Points, in no order, along strands that fork, close into loops and pass close to each other.
In the rows, 128 means zero.
Two points are linked if the straight distance between their rows is under 84. Some points are linked to none.
j_882: [ 87 123 193 130  91 148 109  87 124 103 113 136 126 106 189 180 161 164
 122 152 197]
j_486: [ 49 157 116 119  90 168 192  97  91 134 133  90 122 111 103 138 148 138
 152 182 217]
j_695: [ 77 117  77 154  83 195 154 137  96 136 124 105 132  87  98 155 154 139
 120 182 132]
j_229: [138 145  79 152 149 141 190 124 137 145 137 123 140 131 172 135 111 105
 139 102 100]
j_195: [ 97 176 109 151  78 191 188 131 117  98 132  88 108 117 142 177 166 124
 149 122 199]
j_908: [ 85 135 172 122 168 149 145 132 108  77 113 149 146 145 123 150 193 190
 121 141 187]
j_98: [ 75 147 103 133  80 178 179 108  96 120 126  96 137  96  98 155 155 132
 132 159 200]
j_417: [ 41 148 127 121  96 158 186  92  92 158 126 109 139  98 102 126 135 137
 154 205 194]
j_982: [106 112 141 134 181 136 138 136 116  78 110 153 152 106 124 116 162 173
  86 137 142]
j_728: [196 116  92 129 146  59 100 117 134 105 148 123 119 131 101  82 111 106
 154  84 113]
j_427: [133 174 144 122  78 177 129 125 175 166  96 123 120 140 169 158 120 103
 175 108 115]
j_765: [143 111 137  93 167 109  73 135 166 161 117 142 127 192 100  61 105 138
 138 126 156]
j_984: [165 105  81 143 142  88 141 125 107 101 149 129 130  91  98 128 116 107
 108  86 107]
j_640: [ 98 133 162 133  58 155 131  81 128 115 105 112 121 103 181 191 155 140
 121 136 197]
j_937: [107 116 176  94 152 103  78 121 116  80 150 143  94 123 128 161 143 168
  88 101 171]
j_114: [108 142 109 122 125 161 175 160 107 199 146 113 130 127 113 132  94  84
 124 167  81]
j_467: [189 116 161 139 156  45  99 140 142 149 100 141 145 177 126  68  93 107
 150 136 119]
j_782: [ 62 130  63 177 135 171 198 127  92 124 155 105 151 121 108 151 175 151
 161 181 128]
j_256: [147 119 142 133 105  87 146 142  61 153 145 143 117  74  75 151 111  76
 121 136 149]
j_535: [121 149 142 105 180 147 114 122 154 133 119 143  99 184 152 118 120 159
 130  93 132]
j_237: [112 100 159 113 102 109  98 110 117  75  95 131 147  51  95 146 147 144
  97 132 178]
j_722: [105 153 112 167 124 168 184 123 116  90 124 126 155 108 160 164 175 140
 149 116 154]
j_296: [109 132 148 113  55 152 139  85 123 133 114 116 133  87 158 177 140 118
 116 136 195]
j_442: [135 144 172 118  68 101 145 150 134 190 137 138 151 150 101 154  96  59
 138 144 112]
j_812: [ 85 139  90 141  82 169 159 106 113  86 122 104 166  89  95 158 164 138
 126 150 166]
j_169: [ 73  92  64 175 134 154 181 133  77 145 163 113 152 103 115 136 163 137
 132 183 114]
j_742: [160 124  39 129 116 127 122 142 148 143 156  97 125 151  97  96  94  99
 128 134  64]
j_258: [ 95 143 186 105 135 161 114 118 112  75 126 131 118 132 143 170 177 185
 114 128 194]
j_406: [133 131 173 100 114 157  59 120 184 164 143 139 115 192 179 109 139 128
 181 130 134]
j_665: [ 98 149 154 169 113 166 167 117 128  93 118 124 144 114 182 170 181 158
 162 129 182]
j_929: [118 156 148 122 102 164 124 113 126  76 142 119 107 119 172 179 156 152
 138  92 160]
j_614: [175 119 129 143 135  72 158 128 145 177 156 135 157 150 163 123  93  80
 158 116 101]
j_692: [170 121 140 122 161  86 102 122 155 150 102 147 141 157 130  72  96 129
 131 129  99]
j_466: [173 113  60 140 111 120 100 143 157 135 115 108 127 150 115  81 105 120
 118 149  54]
j_414: [118 111 199 116 156 121 114 116 129 160 107 176 116 140 182 146 115 148
 115 123 134]
j_382: [114 159 166 101  70 144 171 150 126 208 133 123 136 137 123 159  87  72
 132 155 119]
j_388: [114 163 141  98 156 173  99 129 177 130 109 134  84 193 137 114 134 152
 149  90 138]
j_74: [115 153  83 153 143 172 199 141 116 167 146 109 133 115 159 149 126 104
 145 118 112]
j_360: [ 88 132 175 163 142 150 152 113 116  88 138 141 150 127 194 167 188 172
 155 133 180]
j_470: [ 98 132  73 146 101 189 165 131 106 109 127 104 144  93 107 147 150 128
 109 142 123]
j_819: [112 116 101 139 128 139 168 176  82 189 156 123 118 119 104 119  97  97
 103 182  65]
j_909: [106  95  97 134 130 143  96 149 121  60 101 116 128  97 112 122 170 182
  70 149 101]
j_33: [158 120  95 135 194  79  85 129 132 119 111 130 112 150  98  61  83 152
 102 126 108]
j_79: [134 116 151 130 207  91 133 116 121 161 121 172 119 171 166 110  94 152
 106 113 140]
j_893: [103 113 121 146 162 131 138 124 111  61 122 137 172  96 114 122 174 171
 106 137 138]
j_632: [155 129 152  96  69 112  81 117 168 142 150 120 128 133 126 142 112  91
 161 102 121]
j_857: [157  72  78 161 116 114 108 156 114 136 101 116 116 114 150 118 123 160
  74 149  58]
j_192: [101 158  69 174 145 191 205 154 116 141 137 105 125 114 151 149 146 112
 144 127 125]
j_450: [108 118 210 127 137 142 110 110 130 155 117 169 116 122 202 165 132 152
 117 136 150]
j_514: [143 103 160  85 159  80  58 140 161 170 116 162 102 183  82  86 122 124
 136 126 162]
j_60: [ 82 176 109 127  75 194 177 131 114 132 125  91 102 104 127 172 144 114
 137 143 196]
j_634: [166 116 140 113  75  86  98 130 154 162 175 126 140 160 116 134 127  71
 175 113 123]
j_581: [119 137 142  94 167 149 100 133 149 116  91 150 110 132 104 113 120 160
  99 115 118]
j_821: [162 118 105 134 122  80 146 134  92 132 152 139 122  89  83 149 114  79
 123 110 123]
j_699: [187  97 180 122 136  51  51 135 145 131 131 133 120 177 115  77 142  96
 175 125 143]
j_656: [135  99 167 118 127 101  97 121 116  91 104 154 130  68 110 139 137 146
  94 111 155]
j_50: [112 170 129 138  82 179 153 118 131  86 135  98 109 108 156 187 158 137
 138 100 178]
j_480: [149 131 157  95  88 114  81 110 156 118 118 131 124 103 105 138 111 118
 136  91 126]
j_474: [129 128 119 136 219 101 142 120 118 152 113 155 124 184 139 105  91 169
  90 116 144]
j_847: [152 132 105  95 143 126  74 122 173 102 111 121 117 143  84  67 112 139
 138  97 100]
j_392: [160 133 170 115 102 117 112 129 188 172 105 141 161 160 149 103 112 102
 155 131  97]
j_183: [160 109 172 134 190  51 109 137 111 143  96 171 112 133 121 102  99 121
 107 129 137]
j_131: [100 114 154 112 113 137 102 112 121  53  92 120 152  71  94 138 166 166
  95 147 171]
j_220: [134 128 147 104  94 101 142 148  65 150 151 124 109  81  54 134  96  71
 116 154 149]
j_153: [122 145 162 110 127 156  70 109 178 147 147 135  91 179 177 127 138 141
 170 113 121]
j_379: [105 120 170 147 171 141 152 117 118 106 123 159 146 127 197 144 159 168
 128 110 160]
j_914: [131 141  43 131 131 160 151 138 131 139 157 101 116 132 113 124 107 105
 123 114  74]
j_448: [132 147 155  91 104 102 137 152 109 177 197 113 108 146  96 123  79  79
 160 130 125]
j_522: [201 120 135 166 129  38 129 134 143 155 112 132 155 174 129  83 103  75
 152 131  98]
j_410: [106  88  86 145  95 163 100 144 120  87  97 104 128  87 117 139 167 166
  78 147  88]
j_768: [193 102 155 130 101  53  81 134 154 148 151 128 136 172 124  99 135  80
 175 116 121]
j_306: [188 115 104 144 175  60  79 128 132 116 110 120 123 159  97  48  84 133
 132 141 112]
j_592: [161 113 171 139 132  94 138 122 132 154 122 164 149 103 177 139 106 114
 129 114 110]
j_493: [140 126 103 139 178 125 116 136 136 110  97 136 122 140 142  84 105 161
  84 137  83]
j_315: [156 108 110 138 195  75 108 128 113  81 116 138 114 122 106  90 111 156
  84 110 115]
j_38: [121 124 145 149 145 133 165 107 128 127 134 147 150 107 206 155 144 143
 139 101 141]
j_115: [ 45 117  87 152  94 191 160 137  76 157 137  91 124 107  99 126 151 149
 142 215 129]
j_843: [121 115  88 156 157 143 149 133 107  46 141 118 167 105 122 120 188 181
 108 138 114]
j_546: [120 137 138 140 115 148 173 114 128 147 134 129 137 108 189 169 132 114
 145 101 132]
j_132: [143 145 156 102  87  95 134 161  87 164 151 123 104 121  44 131  83  59
 124 153 116]
j_5: [102 132 110 131 103 155 148 103 112  66 129 112 166  85 107 157 172 150
 121 127 161]
j_725: [140  85  93 147 101 142  94 153 125 120  96 125 126  78 123 124 144 143
  77 154  72]
j_269: [151 139 104  97 111 130 111 101 158 105 171 114 115 139 135 141 122 121
 161  65 119]
j_103: [158 127  79 126 127 133  78 132 170 111 113 110 118 133 104  79 114 134
 117 130  64]
j_899: [175 124  77 126 149  75 119 120 127 100 162 123 121 119 106 110 104 105
 137  76 114]
j_484: [145 107  37 164 138 132 132 137 109  83 144  99 127 132 144 115 137 169
  86 125  74]
j_530: [142 127 170 117  78 146  72 117 194 165 156 118 141 178 177 125 133  96
 182 138 117]
j_629: [121 115 173 114 182 110 108 115 133 175 131 176 104 180 180 137 112 152
 117 124 140]
j_234: [131 151 108  84 102 130 141 132 125 166 192 108 115 144 106 141  92  84
 164  98 128]
j_536: [148 103 175 123 172  64  97 131 108 121  88 166 114 101 111 109 115 131
 106 121 136]
j_639: [147 120 135 134 140 116 138 122 140 130 111 149 148 102 156 124 117 122
 118 109 105]
j_868: [168  95 183 107 150  56  47 148 149 145 123 147 106 182  93  77 137 107
 156 128 159]
j_822: [142 141  92  95  98 120 111 115 142 142 204 109 107 143 107 150 107  94
 171  74 125]
j_128: [125 139 108 135 199 126 134 129 130 121 103 145 118 165 137  92 104 171
  92 122 115]
j_825: [124 169 145 111 121 170  97 120 183 125 122 130  96 166 163 121 137 147
 174  86 124]
j_895: [ 96 127 147 124  58 153 160 104 107 162 111 116 140  89 134 177 127 105
 121 159 200]
j_794: [121 133  61 138 114 168 147 135 112 126 146 109 127 102 105 146 122 112
 103 119  97]
j_224: [140 110 112 129 186  90 105 140 101  53 125 133 114 106  86  99 137 165
  73 112 122]
j_757: [100 121 205 133 118 150 105 100 124 128 125 146 119 112 197 178 150 161
 112 148 170]
j_73: [189 117 179 143 175  33 103 130 119 144  92 163 117 162 127  92 106 106
 139 134 125]
j_371: [ 86 118 158 124 189 148 143 136 115 106 104 166 138 140 124 135 167 183
  96 135 170]
j_512: [148 141  91 129 138 126 174 119 139 165 161 116 135 141 160 143  97  97
 152  81 107]
j_489: [ 79 147  60 190 137 190 207 146  96 119 149  94 136 119 127 147 171 131
 152 163 135]
j_849: [ 87 106  69 149 133 164 180 154  73 156 167 109 127 105 122 129 124 126
 118 176 101]
j_625: [152 134 109  87 121 124  80 114 168  94 145 117 118 138 102  98 119 130
 156  71 112]
j_734: [115 153 134 113 113 138 176 159 117 202 146 125 138 137 115 138  82  71
 136 150  89]
j_943: [127 139 161  88 116 145  81 127 156 114  87 141 111 104 106 129 119 146
 108 105 120]
j_831: [139 144 155 102 101 100 141 160 101 170 169 120 118 144  55 107  77  63
 149 149 109]
j_492: [ 43 132 116 127  94 178 168 116  78 159 135  99 131  99  94 118 136 136
 140 226 152]
j_19: [142 131 140  91 169 112  91 114 165 140 133 143 116 184 127  87 109 150
 141 102 137]
j_248: [155 137 111 130 128 101 173 150 151 199 164 116 156 177 136 116  90  66
 163 128  95]
j_922: [157 129 173 113 119  96 100 126 167 152  99 156 147 140 129 106 103 108
 137 123  93]
j_299: [142 152 160 115 100 157 126 124 190 167  93 134 143 155 159 123 112 101
 163 120  93]
j_441: [114 107 121 149 127 119 141 109 107  68 129 129 174  74 102 142 169 153
 115 127 153]
j_363: [171 111 140 125 150  76  97 110 142 126 165 143 117 146 164 122 112 122
 153  87 121]
j_166: [135 139 154 125  97 136 136 106 139 147 137 134 123 119 180 173 117 111
 142 107 125]
j_46: [ 85 124 156 104 141 145 109 128 117  44 104 125 149  97  84 134 183 181
  94 147 171]
j_265: [153 127  30 152 140 145 139 128 135 109 140  97 119 137 132 112 118 139
 105 116  60]
j_108: [102 158 136 133 159 196 125 148 136  95  70 139 110 131 125 119 156 170
 100 129 117]
j_833: [105 150 176 110 110 161 107 114 123  65 141 122 106 125 162 176 168 173
 116 109 181]
j_609: [108 166 129 107 166 182 111 140 149  98  85 138 100 150 113 111 130 168
 102 107 108]
j_431: [148 123 102 141 151 134 124 132 140 119 101 139 136 111 140 104 115 135
 103 128  75]
j_57: [183 116 166 154 107  53 129 142 147 162 102 150 160 165 124 111 109  69
 146 137  93]
j_598: [136 146 117 125 114 130 176 146 156 199 136 125 156 157 144 135  89  72
 151 132  81]
j_811: [120  96  67 153 138 141 173 163  76 180 156 112 127 118 125 125 110 109
 102 179  75]
j_602: [131 122  63 163 150 153 151 138 107  72 138 103 141 121 151 121 156 165
  97 129  91]
j_209: [121 164 154 120  77 175 130 108 156 152 123 119 100 121 187 181 123 111
 152 112 143]
j_999: [161 122 170 132  80  71 138 144 134 183 127 146 154 146 103 145 105  61
 135 125 103]
j_770: [117 105 109 120 168 126 102 146 115  52 117 115 126 102  87 105 150 175
  67 130 109]
j_693: [190 119 101 127 152  67  79 124 145 103 123 119 121 143  92  60 107 115
 152 112 113]
j_374: [129 103 173 105 171  75  83 139 113  99 102 156 103  88  93 125 128 142
  92 107 154]

How many points has the smallest loop of links through each point below? Write - if it is on no loop.
j_982 | 14
j_893 | 11
j_695 | 8
j_19 | -

A fork is a point with three links, a tip a point with one. Leave the first point through the second and follow the links. Name the first fork or tip that comes.
j_258, j_833 | j_98
j_450, j_414 | j_592
j_765, j_514 | j_108
j_234, j_822 | j_914
j_489, j_192 | j_512
j_722, j_665 | j_467
j_73, j_183 | j_46
j_166, j_546 | j_722
j_128, j_474 | j_895
